Points, in no order, along strands that fork and pass close to each other.
Points whose rows are less than 50.9 apart are linked; no others are. Some points are linked to none.
Roz: [  3   7  11 -10 -22   4   0 -10   6 -16   9 -31 -25   1  -4   1  15   0
   0  13 -18 -30  17   5  12]
vago: [ -3   5  -3  -4  -2  18  -3 -13  11  -7  13   3   5 -29  -2 -12   3  -6
 -12  26   3 -10   1  19   2]
tera: [  3  18 -17  -5   0  -4 -19 -19  -9   3   0 -24   4  11 -15 -17   1  17
  36  -8 -10 -15   7   5  20]
bifed: [-13  -5 -34 -13 -22 -10   6   2   3  16 -15  -5  12  -5   1  -1  17 -11
  32 -18  -3   5  16  21  -9]
Sanob: [ 13  -5 -15  -7 -12 -33  -7   8 -12  13  -8 -23  -8  12  -4   0  -1  -4
  25 -25 -24 -16  -1 -18  22]
Nosel: [-14 -30  25   4  12   7  15   5  11   7  10  47   3 -34  16   5  10 -13
 -21   5  17   9  -3  -6 -23]
kanav: [-14 -21  19   8  -4  38   5  -3   1 -11  17  17  -5  -1  11   0  29   0
   0  14  19  -1  15   6  -8]
Zel: [ -2 -22   8  13  19  26   7 -14  15  -7   0  15  -3 -14  10 -15  20  -3
 -19  22   5  18  -5   7 -27]
fom: [  4  38 -14  11   5  14 -14 -23  -8  -9  -8 -16  17  -6 -19 -20  -1  -4
   9  11   5   4  -5  18  -8]
Nuta: [  4  17 -24  -9 -10 -34  15   8 -29 -11   4 -12   3   9   4  16 -23  11
   3 -22 -26  -4 -12  -6  15]
Sozal: [  3   8  24  16 -28   3 -14   3  -6  -3  -9 -20 -17   1  -2  -4  31 -27
   5   7   9 -14  17 -13   4]
lakon: [-14   6  25  -9 -34  -8  12  21  -7  12  18  25   2 -12  -3  29 -13   0
   1 -21  12 -21  -2   5   0]
leti: [ 15  18   8  13  30  15 -30 -13  -5  -8  -1  -1  10  -3 -32 -25 -11   5
 -16  25   6   0 -11  -1  18]
zokek: [ -6  -6 -18 -15  -1  27   6  -5  -2 -17   3 -17   8  11   3  19   8  -5
  15  -5   6  -2  26  -1 -20]
rotog: [-14 -28   9  -3 -35  11   3   5  24   8   1  13 -20 -13  11 -10  41   3
  13  -2  12  -6  15  26   8]
momit: [-12  26  23  11 -47 -22   4  20 -12  10  -8  12  -1  -5  -5  17   2 -14
  11 -21  14  -4  -4   8 -12]
vom: [ -3   7 -31 -16  -4 -17  11  -3  -6  -5  15  -1   6   4  -6  -3  -6  25
  16 -13 -26 -14  -6  20  17]
kagif: [  6 -30  -7   4  34  24 -21 -12  15   9  -9  -2   4   6   1 -25  13  -6
   9  12   7  11   1 -11   7]
monub: [ -1 -23 -33 -13 -16 -23  18  12   0  10 -23 -14  -1  10   6   2  21  -6
  25 -27 -16  12  17  12  -7]
vevip: [ -6 -16   7   5  28  11  10 -13  21  -3   1  25   4 -16   7  -9   0  10
 -23  13   0  23 -14  10 -26]
Febok: [ -4  22  32  12 -32  -6   4   1  -3  -6   1 -16 -18  21   3   0  15  14
   5  -7  -5  -8   4   7   3]
Mubu: [ 10 -15   6  -2  11   2 -15 -11  17   8   3 -12 -10 -17   0 -12   4 -20
 -11  28 -13 -16  -5 -17  15]
Vata: [ 12   8  -3   3  28  14  -3 -16   9 -12  -3 -13  -1   4  -8 -19 -11   5
 -22  23 -12   9 -13   3  -6]
fubi: [  0 -19 -35  -6   2 -23  15   4  -1  11 -18 -13   2  15  10 -10  13   3
  19 -19 -23  16   4  10   1]
dozu: [  6   9 -18   7  27  -2  -2   5 -18  -3 -13  -8  13  35   1   5 -25  19
   1 -17   3  34 -11 -16  -5]
Lonu: [ 17  23   5  15  30  -2 -22 -18 -14   6 -10 -33   1  20 -24 -33 -19  15
  -4  11  -1  14 -12 -10  16]
Teni: [  7   4  -1  15  33   6 -16  -4  10   3 -17  26  20 -20 -14 -21  -5  -8
 -18  16  15  15 -17   5  -7]
rin: [  4  -6 -11   5  19  -5  11  -3   5   4 -11  -8   2  19  13  -6  -2   8
   0  -4 -10  29 -10  -1 -21]
Kimu: [ -4 -12   2 -17  -6  23  10   0   7 -12  21  -1  -8  -9   5  19   2  -7
 -15  16  -5 -19   8   2  -7]
bogeg: [  9   1 -13  -6  18  27  -9 -23  14 -15   5 -12   3 -13 -12 -18   2   0
 -12  27  -7  -8  -1  15   2]
kovi: [  4  -3  -7   3  16 -14 -14  -4   1  17  -5  -9  -3  21   0 -23  -4  14
  21  -8 -11   0  -9 -12  23]
munu: [ -1  -1 -17  -6 -20 -40  22  23 -22   1  -5  -5   0  21  11  20  -6   8
  13 -34 -17   7  -1  -5   9]
nidet: [  4  -9 -26  -5   8 -29  -6   8 -14  17  -8 -10   5  22   2 -10  -6  10
  30 -29 -18   2  -7 -13  22]
maba: [ -1   4  -6   2 -39  -3  -4   2   8  -1 -22 -28 -13  -2  -2  -9  33 -11
  25 -11   6  -3  25  15  -2]
dukov: [-18 -12  25  -9 -11  -8  11  21   1  21  15  42   9 -14   6  26 -10  -3
   1 -15  18  -5   2  -5  -8]
Zele: [ 15  25 -20  -1  12 -34   7  -4 -18  -8  -4 -10   1   7  -3  -4 -36  13
 -16  -4 -26  13 -27  -5  17]
zuna: [-13 -20 -21 -21   8  17  20   2   1  -2   7   4   7  11   5  18   0   5
   7  -6   1   9  14   7 -22]
Tup: [  6  24   1   6  19  24 -12   3 -16 -23   2  -3   9  19 -14  13 -22  11
 -15   8  17   8  -1  -9  -7]
vupan: [  6  22  20   2   1  12   1   1  -8 -20  14   4   0  -7  -2  19 -20  -6
 -27  22   5  -7  -7 -12  -9]
Tuk: [-12 -27  19  -3   6  18  26   2  12   5  13  35   0 -21  15  12   9  -4
 -18   3  12  14   2   9 -36]
torip: [ -3   8  26   4   9   1  -3  -1   4  -6  17   4  -9  11   2   0  -4  19
 -10  14  -1  -5 -12 -11   9]
sike: [  8  16 -12  -8  -6 -20   9   2 -20 -12   6 -22  -4  16  -4  15 -16  13
   8 -13 -20 -12   0 -10  16]
pev: [  0 -33   2  -3 -17  12  -2  -1  24   3 -11 -21 -27   4  16  -7  35 -11
  10   3  -6  -3  19   0  -3]
kefo: [  9   4 -23 -17  24  25 -14  -5   3 -18   7  -1  15   0 -22   6 -20   8
  -9   8   1 -11   1   3   2]
Ked: [ -5   5  18  10  19  -2  14  -3  13   1   2  26   1 -16   7   1 -12  13
 -26   4   4  15 -18   1 -20]
lebib: [  4   4 -20  -8 -19 -26  -9   7  -6  12 -10 -14  -3  -3  -7   4  -3 -17
  19 -11 -17 -19  -3  -9  12]
pava: [ -5  26  43  16 -12 -18   8   4  -7   1   4  13 -10  12  14  17 -23  24
  -8 -10   6   9 -16 -11   3]
furub: [ -2  16  44  12 -41  -6  15   8   0 -15  -2 -15 -26  15   1   8  16   6
 -14  -4  -4  -9   9  10  -3]
Bep: [-13 -12   5  -5  18  28  14   0   6  -6  18  37  15 -18  -4  12  -3   7
 -18   6  22  13   1  19 -29]
Vem: [-14 -23  30  20 -19  10  14  -1   2   0  12  41 -11 -36  21 -17  39 -11
 -10   7  26  -6  10  20   1]
Suli: [ -3  -3  -1 -14 -19 -26  30  13   5   3  12   9 -13   4  12  18  -9  17
  -7 -18 -24 -14  -7   9   6]
banu: [ 16  -2 -43 -14  25 -19  -1   1 -23 -12  -2 -18  15  12 -11  -3 -22  17
   6 -19 -25   2  -8  -8  25]
samep: [  8 -21 -20   2  10 -17   5  -2  -2   9 -14 -31 -12  28  15 -20  15   9
  16 -21 -20  17   3  -7   1]
Rade: [ -2 -23 -44 -23  19   2  -6   0   2  13  -6   9  25   3  -9   2  -4  -3
  26  -9   1   4  11   1   6]
fogoz: [ -9   7 -31  -7 -20  -2  -6 -14   1   9 -12 -14  12  -9  -3  -8  13  -4
  33  -9  -1  -7  14  24   3]
Susok: [ 12  -5   2 -10  10  -9  -2 -17   0  -3   3 -46 -28  19   2 -17   0  10
  -3   9 -32 -12   5 -11  22]
rolib: [ -3 -11  21  14  -6  17   0 -19   8 -10  10  11 -12 -30  12 -19  34 -12
 -19  30   4  -7   4  10   7]
fafa: [ -7 -21 -25 -25 -32   9   8   2  18   1  -2 -16 -14 -14   3   7  22  -6
  22 -10  -5 -16  33  22   3]
Gid: [ -7 -13  -7   4 -13  21  16  -7  11  -1 -10  -3  -4 -14  13   0  28 -21
  -7  15   6  17  10  21 -37]
gep: [  9 -13 -48 -18  25  -1   7   2 -18 -17   0 -17  18  20  -7   6 -18  16
  12 -21 -17   7   7  -3   7]
nogef: [  7   1  28  10 -18 -13   5   3  13   2  -7 -13 -25  -4   9   2  11 -20
 -17  14 -13  -9  -6 -12   0]
Ped: [  1   1  -7 -10   8   0  19  10 -15 -16   4  -4   3  25  11  31 -24  10
 -10 -11  -1  15   2 -11 -12]
botuv: [  3  10  27  19 -28  -4  -4   3   3  -5 -11 -11 -16 -13   6 -10  26 -30
 -17  19   1  -6   3  -6  -7]
Gunel: [  0  -3 -19   1   5  17 -28 -24   5   5  -3  -2  14 -27 -11 -23  10 -12
  17  19  10 -15   3  11  25]
zavem: [  2  -7 -18  -6  28  -2  -4  12  -5   8 -15  11  20  20  -2  13 -21   0
   4 -11  11  23  -5 -18 -13]
nis: [-14 -33  11  -1  -1  21   5  -3  16   1  11  13  -9   9  14   2  24   9
   8   2   6   8   9   3 -10]
fura: [ -2 -35  -2  10  16  30  -8 -16  12   2  -9  15   2 -20  13 -17  26 -17
  -6  24  11  21   1   5 -14]
Zanik: [ -1 -12 -23  -8  11  19 -23  -6   8   8  -1  19  23 -30 -11  -9   0 -16
   6  17  17  -9   3   9  13]
pira: [  9  10  -8   8   8  24 -35 -27  -3  -5  -3 -16  14 -18 -21 -24   8 -17
  16  23  10 -17   6   0  23]
Gos: [  3 -11 -24 -13  24   4 -16   5   2  10  -6  10  21  13 -11   3 -12   1
  13  -5   4   4   2 -12   7]
sofov: [-19 -23  27  14 -21   7   5   3  18   7   4  29 -13 -17  15 -17  44   2
   6   0  21  -1  10  19   5]
bokab: [  8 -10  19  10  22 -12 -13  -8  19  12   2  -1 -14 -13   5 -23  -2  -8
 -18  25 -13  -4 -17 -17  13]
nati: [  6  11   7  11  32  30 -24  -9   0 -20  10  19  14  -6 -30 -21  -5  20
 -19  22  19  -2   1  11  14]
bib: [ -2  18   7  16  19  11  -9   6 -13 -10   0  32  24 -13 -13   8 -14  -1
 -15   4  33  15 -10  -3 -15]
Zurer: [  9  17   7  12  22  -1  -5   2 -17  -7  -3 -12  -6  40   2   4 -27  25
  -5  -9  10  27 -11 -24   3]
kov: [ 10  -8  23  14  36 -12 -12  -8  19  15  -6  11  -5  -7   2 -26  -8   8
 -16  13  -4   7 -25 -17  11]
des: [  8  22   4  11   1  15 -12  -8 -12 -14  -5 -12  10 -10  -8   1   3 -27
  -8  22  10  -1   1  -9 -12]
Digog: [ 11 -20 -26 -20 -22 -17   8  11   4  -8 -13 -29 -17   0   3   9  11 -16
  13 -20 -25 -18  25  -6   9]
Duv: [  5 -15  -3  -9 -11   4 -15  -9  17  11   2 -11 -12 -17   3 -11  14 -20
   5  19 -12 -20   7  -3  19]
zale: [  9   4   7   2  24  12  -4 -12   3  -6   4 -17  -7  18  -2  -9 -10  14
 -10  16  -7   2  -4  -9   2]
Gaduv: [ -4  15   5   6   4 -23   6  11 -13   7  -3  15   5  21  11  16 -27  26
  10 -23   4  19 -16 -16   5]
Tel: [ 10  -3  -3  11  23   8 -17  -7  12   8  -9  11  11 -21  -7 -18  -1 -23
 -13  21   7   4 -13  -5   0]
Radak: [  4  10  26  20  32 -10 -14  -7   8  12  -3  12  -3   6  -1 -21 -16  25
  -5   3   7  14 -21 -14  13]
Digeb: [  2  19 -27  -8  16 -11  -4   5   3   7  -4  24  27 -16 -24   3 -34   7
  -8   0   2   1 -20  13  -2]
bifi: [ 14   1 -11  -5  12 -21  14 -10  -7 -13   4 -34 -17  19   9 -11  -7  21
 -14  -1 -38   5  -7   0  14]
Dakip: [ 13   9   9  18   1 -10 -10 -10 -12   9 -20 -54 -16  22   1 -24  10 -13
   3   1  -8  11   3 -18  -4]
takim: [ -9  -5  26  21  -1  17   5   0  -7 -11  12  23   0  -4  14  -5  25  -5
  -9   8  23   2   5   2 -10]
laf: [ 11   4  -2  10 -19  -6  -7  -3  -1   1 -18 -43 -16  11   0 -15  22 -14
  16  -8 -11  -3  17  -6   0]
givib: [  9   4 -27 -17  19 -13  22   3  -4 -11   6   9  12  -1  -1  18 -38   6
 -25  -3 -16   7 -13   0  -5]
kif: [  0  17   5  -5 -31 -15  24   7   0 -12   0 -20 -16   6   6  14  -2   1
 -12  -6 -20  -4   0  11 -11]
rek: [  0  26   1   2  -8   1 -17 -13 -17  -7   7 -26  -3  13 -17  -5  -3  12
  29  -1  -4 -20   7  -4  17]
zik: [  2  36  30  13  -5 -29  -7 -10  -9   8   5  -9 -15   8  -1 -11 -13  20
  -3  10 -14  -3 -21  -7  16]
Kosil: [  1  -6   1 -17 -12  21   2  -8  10 -19  15 -22 -18  -9   4   7  14 -11
  -4  14  -8 -25  20   4   1]
lelon: [  0  -4   3   8  35   9 -13  -2  10   3  -3  14  10  18  -6 -17 -13  24
  -1  -2  10  21 -12  -5   1]
kab: [  4  -1  -1   3   9 -11 -12  -1  10  18  -8  12   9 -22  -1  -4  -8 -23
  -6  10  -3  -1 -15 -11  -2]
gikit: [ -2 -15  -9 -13 -33  -4  -7  -1  26  12  -4  -9 -17 -32   5 -12  24 -17
   7   7  -7 -23  10  16  19]
tode: [ 10  -9 -44 -17  18   9   1 -12 -10 -13  -6 -28  17  12  -7   6  -6  -1
  18 -16  -9   0  22  -5  -6]
lemar: [-13  11   2  -4 -34 -15  12  18  -8  14   2  14   8  -9  -7  19  -2 -12
  12 -18   6 -10   2  14 -10]
vuzuv: [  4  34  15   5   3   5  -4  -5 -21 -17   5 -16  -1  29  -5  14 -27  16
  -8   4   5   9  -3 -17   2]
tum: [ -7  -5 -22 -20  -7 -17  27   4   0  -5  15   4   0   7   8  10  -9  23
   4 -15 -26  -9  -4  18   6]
vukel: [-13   3   7   8  -7  -4 -18   0   1  17   3  15   7  -3  -1 -15  17  11
  27  -5   9  -6  -3  10  13]
Zim: [-10  12   7   8  -9   5   8 -10   8  -2  13  17   5 -30   4 -13  10  -2
  -9  19   5  -4  -7  30 -14]
megig: [-10 -15 -14 -11 -26  12  20   5  12   6   2   6   0 -26   9   8  16 -21
  -3   2   7   4  17  29 -25]
dera: [ -4 -10 -14  -7  19  11  13  -4   6  -5   0   1  10  16   7   6  -1  11
   2  -2  -5  19  -1   5 -20]
Pav: [ -5  18 -10  10  -2  -8  -1   3  -5  15 -16   7  21  -3  -1  -1   0 -18
   7  -2  13  17 -10   3 -19]
tokam: [-12   2  20   2 -18  -6  35   4  10   0   2  10  -7  -1  16  10   0   8
 -12  -8  -4   8  -5  22 -28]
Tar: [-10 -21 -38 -26 -15  21   8 -11  12  -3   2 -15  -1 -16   6   7  14  -4
  18   0   1  -8  28  25  -5]
tid: [ 11 -11 -18  -5  35  33 -17  -2   6  -9  -3   8  16  -2 -24   1 -13  -3
 -13  15  12   3   3   0  -4]
lodog: [ -9 -26 -16 -25 -33   2  19  12  20  10   9   4 -12 -19   6  14  15 -12
   6  -6  -3 -12  16  24  -4]
Bedo: [-12   9  24  13 -28   2  14  10 -13   1  12  28   3 -33   3   9  12 -28
 -15   2  24  -9   4  12 -16]
gimek: [ 14  25 -17   3  16  -2 -14 -11 -18  -9 -11 -30  11  19 -18  -5 -17   0
   8  -2  -7   4  -1 -10   3]
tadi: [ -8 -24 -52 -31   1  11   5  -5   5   2   0  -5  14  -8   0   9   2   0
  27  -9  -4  -2  28  19   3]
vuse: [ -4   5  30  11 -15 -18   9  15   7  11  -7  13  -6  -2  15  15  -1 -10
 -12  -6   3   6 -11 -13 -13]
nofi: [ 11   4  11   9 -11 -23 -11  10 -13  12 -15 -31 -21  27   4   0  -4 -11
   7 -11  -8  -3  -3 -35  14]
tumel: [ -6   8  35   9 -15 -16  21  10   0  -3  -2   5 -15  26  24  21 -14  25
 -10 -17  -4  16  -6 -10  -2]
mosi: [  6   7 -29 -11   6 -13  -2 -15  -7  -6   5 -30  -1  11  -7 -15  -4  22
  23 -10 -28 -15   1   8  23]
kemuv: [ 11  43 -14   5  10  -3 -15 -15 -15  -7  -7 -13  14  -1 -25 -11 -22   5
  -2  11  -5   0 -12   6   1]
vik: [ -9 -26 -10 -11   9  22   2   7   4   8  11  29  18 -26   1  17   4 -32
  -8  12  25   2  11  -3 -17]
Tuf: [ 14  16 -16  -1  19   3 -23   1 -22  -3 -11 -22  14  25 -17   7 -25   3
  13 -12   8   4   0 -23   5]
dofeg: [  6  12   9   8  26  -1 -26 -17  -7  10   3 -15  -2  24 -16 -31  -7  27
  18   6  -1  -3 -10  -9  27]
Mukud: [-14 -23  26   2  19   0   3   0  22  14  11  45   0 -28  13  -8   9  10
  -9   1  11   1  -9   0  -4]
keb: [  1  14   6   7   2 -23   2   5   1  11  -6   4  -1  -7   4   6 -19  -4
  -9   1  -7   0 -18 -13  -2]
buk: [ -8  28  20  13   4   7   7 -12  -1 -13  19  25   8 -21 -10 -11  -5  15
 -18  17   9  -4 -14  21  -6]
nikef: [ -5  13  17  15   2   3  -1  12 -15   0  -6   1   6  27   9  18  -6   1
   5  -7  19  19  -4 -18 -12]
Liv: [ 20  18  -5   4  23  14 -34 -24  -7  -2  -9 -23   8  -6 -36 -25 -10 -12
  -4  22   0 -11  -2  -4  26]
vif: [ 13  25  15  22  -3 -24 -16  -5 -21  14 -13 -38 -17  22  -2 -16  -9  -6
   2   3  -8   5 -10 -24   9]
Zigi: [-10 -21  21 -15 -27   0  23  24  11   0   7  11 -13  -2  13  26   5  -6
 -13 -13   1 -11   8   1 -12]
Situ: [  5   2 -29 -13   4   8  -2  -5  -2  -6  -2 -21   5   3  -2   8  -3 -10
  11  -4  -9 -10  12  -4  -5]
pive: [-14 -22  32   1   2   0   2   9  16  11  12  35  -9 -11  16  -1  12   7
   0  -3   9 -11  -1  -2   8]
lazed: [  1  24   2   3  18  22  -7 -12  -2 -19  12  13  13 -10 -21  -7 -10  17
 -19  20  12   2  -8  19  -6]
Tuvo: [-14 -20  -7  -9 -30   6  -9   7  17  19   5  15  -4 -29   6  -6  26 -13
  15   0  16 -20  14  16  14]
mos: [  3  19  -7   9   4   5  -9   5 -22  -1 -15 -14  15  20  -1  19 -12 -10
   9  -7  14  14   0 -25 -16]
Vup: [  5  -7  -5  13  18  -1   1 -10   6  10 -15 -24  -6  25  12 -24  11   6
   7  -1 -10  26  -6  -3 -10]
Vamod: [  9 -20 -24 -22 -10 -17  14  13  -3  -6  -2 -18 -11   5   9  23  -3 -17
   1 -15 -24 -15   9 -16   7]
salo: [-15 -10  34   6 -20  -8  11  24  -5  14  10  43   7 -35   8  19   6 -23
  -9 -12  25  -8   8   0 -15]
pize: [  7 -32  -7   9  30  45 -23 -15   8  -3  -9   8  11  -8  -5 -18  21 -16
  -4  25  22  12   9  -4   3]
Migo: [  0  -5 -28 -25  14  24   1  -5   2 -14  17   0  15   5 -13   9 -15  19
   3   0  -3  -7   9  13  -1]
Dupud: [  3 -21 -24 -22 -37  -9  10  12  19  -4 -17 -25 -24  -5  -1   7  23 -13
  17 -21 -11 -13  29  12   5]
pepo: [-17   1  12   0 -20  18  -2   6  -7  -3  16  17   8   0  -1  11  16   1
  18  -8  21 -13  15   9  -2]
Sug: [-13  12  23   9 -26   7  -4   1  -5  -7   6  -2  -5  12   1   3  22   7
  17  -5  10 -10  10  10   1]
nese: [  4  23   8  -4 -13   1   0  -1 -13 -11  10  -9  -3  -3  -7  18 -15 -11
 -10  12  -2 -20  -5 -13   2]
rit: [ -9 -27 -17 -11   2   9 -11   6  11  21   1  33  21 -39   0   2   8 -31
   2  12  23   2   7   2   0]
vora: [ -1  -4  16   6 -11 -21  16  17  -3   2  -6  -5 -15  30  19  18  -6  12
   0 -20 -10  12  -6 -17   1]
buni: [-14  10  14   7  -7   6 -19   4  -8   8  13  21  14   2 -11  -1   3  11
  25  -5  18 -12  -5  -2  13]
Vavod: [ 11  -3 -31 -15  22  -7  21   5 -14 -21   1  -8   6  15   4  20 -30   9
 -20  -6 -18  18  -7 -11  -9]
Fim: [ 15  31   7   5  11 -29   0 -10  -7  -3  -1 -18 -10   6   1  -9 -27  13
 -21  12 -22   5 -21  -7  16]
gif: [  5  27   4   2 -11   0 -14  -9 -11 -10   7 -16  -1  -3 -14   4  -4  -1
   5  13  -4 -21   0  -4  11]
fula: [ -7 -13  11   1  -9 -18  -7  18   6  23  -6   8  -5  18   4   4   7   4
  24 -21   2  -3  -2 -19  11]
lizuv: [-13  -9  30  12 -28  15  23   8  -7  -4  23  36  -5 -30  13  -1  26 -15
 -14   0  28  -9  12  25 -14]
vab: [ 12  -1   3  -8 -12 -14  -2  -9  11  -2   5 -36 -29   0   1 -12  10   3
   0   8 -34 -25   8   0  22]
tukit: [  7  -9 -24  -9  29  23  -6   4   3  -9  -9  16  22  -9 -17  17 -20 -19
 -21   9  14  13   1  -1 -23]
mimob: [  7  15   9  26  36   5 -17   2  -3  -5 -14  35  22 -17 -16 -12 -15   1
 -24   7  30  21 -15  -2  -8]
sozir: [  6  21  13  -1  19   9  -5   1  -7 -19  11  16   4   1 -11  19 -33   9
 -28  12  11   0 -12 -16  -2]
lole: [ -6  23 -21   5  -8  15  -9 -17  -9  -2  -8  -9  20  -9 -10 -10  12  -7
  23   3  11  -1   7  23 -13]
nuz: [ 14   2  16  10 -13 -19 -10  10  -3   9 -11 -25 -23   9   7   3   1 -27
  -5   3 -10  -8  -6 -33   6]
Zula: [ -2  -3  40  -2 -41  -2  20  25  10  -6   0   3 -23   6   5  16  13  -5
 -11 -14   1 -14  10   4  -3]
rur: [ 19  10 -30  -1  23 -32  -2   1 -29  -4  -4 -19   4  11  -7  -9 -32  14
  -4 -12 -27  10 -21 -14  27]
bok: [ -2  13 -22 -18   7 -17   5   7  -8   4  12  21  19 -11 -14  21 -38   4
  -7  -8  -4  -8 -14   4   0]
rufik: [ -5   9  49  23 -17  -7  11  16  -8  -2  -1  20  -5  -6  19  22  -2 -11
 -20  -6  17   6  -6 -16 -14]
Ribu: [ 16 -19  -8   5  44  16 -22  -4   8   9 -13  -9   7  19 -10 -19 -12   6
  -7   6   1  17 -11 -12   7]
Pego: [ -9  27  21   7   5 -10   5   6  -9  -3   4  20   9  16   6  19 -34  29
  -4 -14  17  19 -17  -7  -1]
foro: [ -4   2   5  -1  -7 -22  -5  16 -10  19  -2  15   6  13   3  22 -15   2
  18 -22   5  -2  -8 -18   6]
memim: [  2  -4  -8   3 -34  -5  12   4  14   1 -20 -17 -15  -2   9  -4  28 -20
   3  -8  -7   7  10  17 -20]
lukag: [  3  -8   9  -6 -25 -29  13  18  13   6  -3  -4 -26   8   7   4   3   5
   0 -17 -23 -13  -2   4  14]
rapa: [ 22  15   3   9  43  15 -30 -14  -4  -5  -7 -20   0  18 -34 -31 -21  20
 -19  16   1  11  -6   2  22]
vur: [ -8 -18  17 -14 -17  16  18  16   7  -2  23  16  -5 -11   9  26   1  -7
 -14   3   4 -14   7   4 -15]
gile: [ 10   6  12   0 -19 -31   2   4   3   9  -2 -17 -25   8   3  -8   2   5
   1  -4 -27 -19  -6  -6  21]
dires: [  0  -7 -10  -3 -14   4  19  -3  10  -3 -11 -15 -10   3  14   1  18 -11
  -4   1  -9  12   8  13 -30]
buna: [-11 -12  -4   4  -5 -14  13  -1  21  19  -9   8  -3   7  15 -19  15  12
  13  -9 -10  15  -7  18 -10]
guzuf: [-10  -2  34   2  -1  -4  -1   4   8   6  16  19  -5  -4  10   7  -3  15
  -3   3   3 -12 -10 -12  10]
Bip: [ -3 -19 -26 -17 -22 -40  21  25  -8  13 -10   0   1  14   2  14   7  -2
  22 -34 -19   4   9   0   8]
kop: [ -6  15  14  15  11  13 -12   7 -17  -6  -1  22  23   8  -6  11  -6   2
   3  -2  32  15  -3 -11 -13]
Mupon: [-15   7  26   3  -1  -1  26   2   5   0  11  21   1  -2  14  12 -10  19
 -18  -6   2  14 -10  12 -24]
Gul: [ -7   8  54  23 -13   3   7   7  -8  -8  10  26  -9  -6  15   5  15  -2
 -14   2  17  -3   1  -7  -3]
Degeb: [ -5  -2   6   7  17  23 -11  -3  -5  -6  17  42  17 -27  -9 -10   9  -2
  -8  12  31  -3   2   6   6]
tov: [-15  -2  -2   6 -19  11 -18 -10   4   8   8  12   3 -17   0 -17  28   0
  28   3  17 -17  10  19  16]
Mozu: [  2 -13 -16  -6  11  30  -2   2   0  -8   4  11  16 -24  -5  10   0 -30
 -16  19  18   0   7  -1 -19]
guduv: [-12 -28  11  -7  -8   2   3  11  15  16   7  14  -6  11  13   6  14  10
  16 -10   1  -6   6  -5   7]
buben: [  4 -13  -6  -7   1 -18  22  14  -8  -7  -4  -7  -9  26  22  27 -16   2
 -12 -17 -16  18  -1 -18  -6]

A fork is a point with three links, a tip a point with one. Leave the first point through the second and follow the links. Name the first fork or tip that comes.
tid / tukit: leti
Ked / vevip: Tuvo
samep / Vup: zik
gep / tode: monub
Ped / buben: guduv
pira / Gunel: Migo
vupan / nese: vab
Vem / lizuv: momit
Tup / vuzuv: fafa

Follow the links from the first point to the second, and from the first to the third. Name the last point that the two ways share.
Vamod / dozu / nofi: fafa
Mozu / buk / Sanob: leti
lebib / pive / Gunel: leti
Situ / Tuf / Nuta: monub
rufik / pira / tumel: guduv

A fork is a point with three links. Follow the links from the first point to the second and name the forks in between, in order.
botuv / Dupud: fafa
pira / fula: leti pive guduv
Radak / Zigi: Tuvo
Nuta / Zele: monub
gile / buni: vab

Name the points in between on the shortest way along the links from the first point to the second, in order.
tadi / maba: Tar fafa lodog megig Gid dires memim
nese / vab: gif rek tera mosi vom tum Suli lukag gile
givib / rufik: Vavod Ped buben vora tumel pava Pego Gaduv foro fula guduv nis kanav takim Gul
fogoz / bib: lole fom kemuv gimek Tuf mos nikef kop
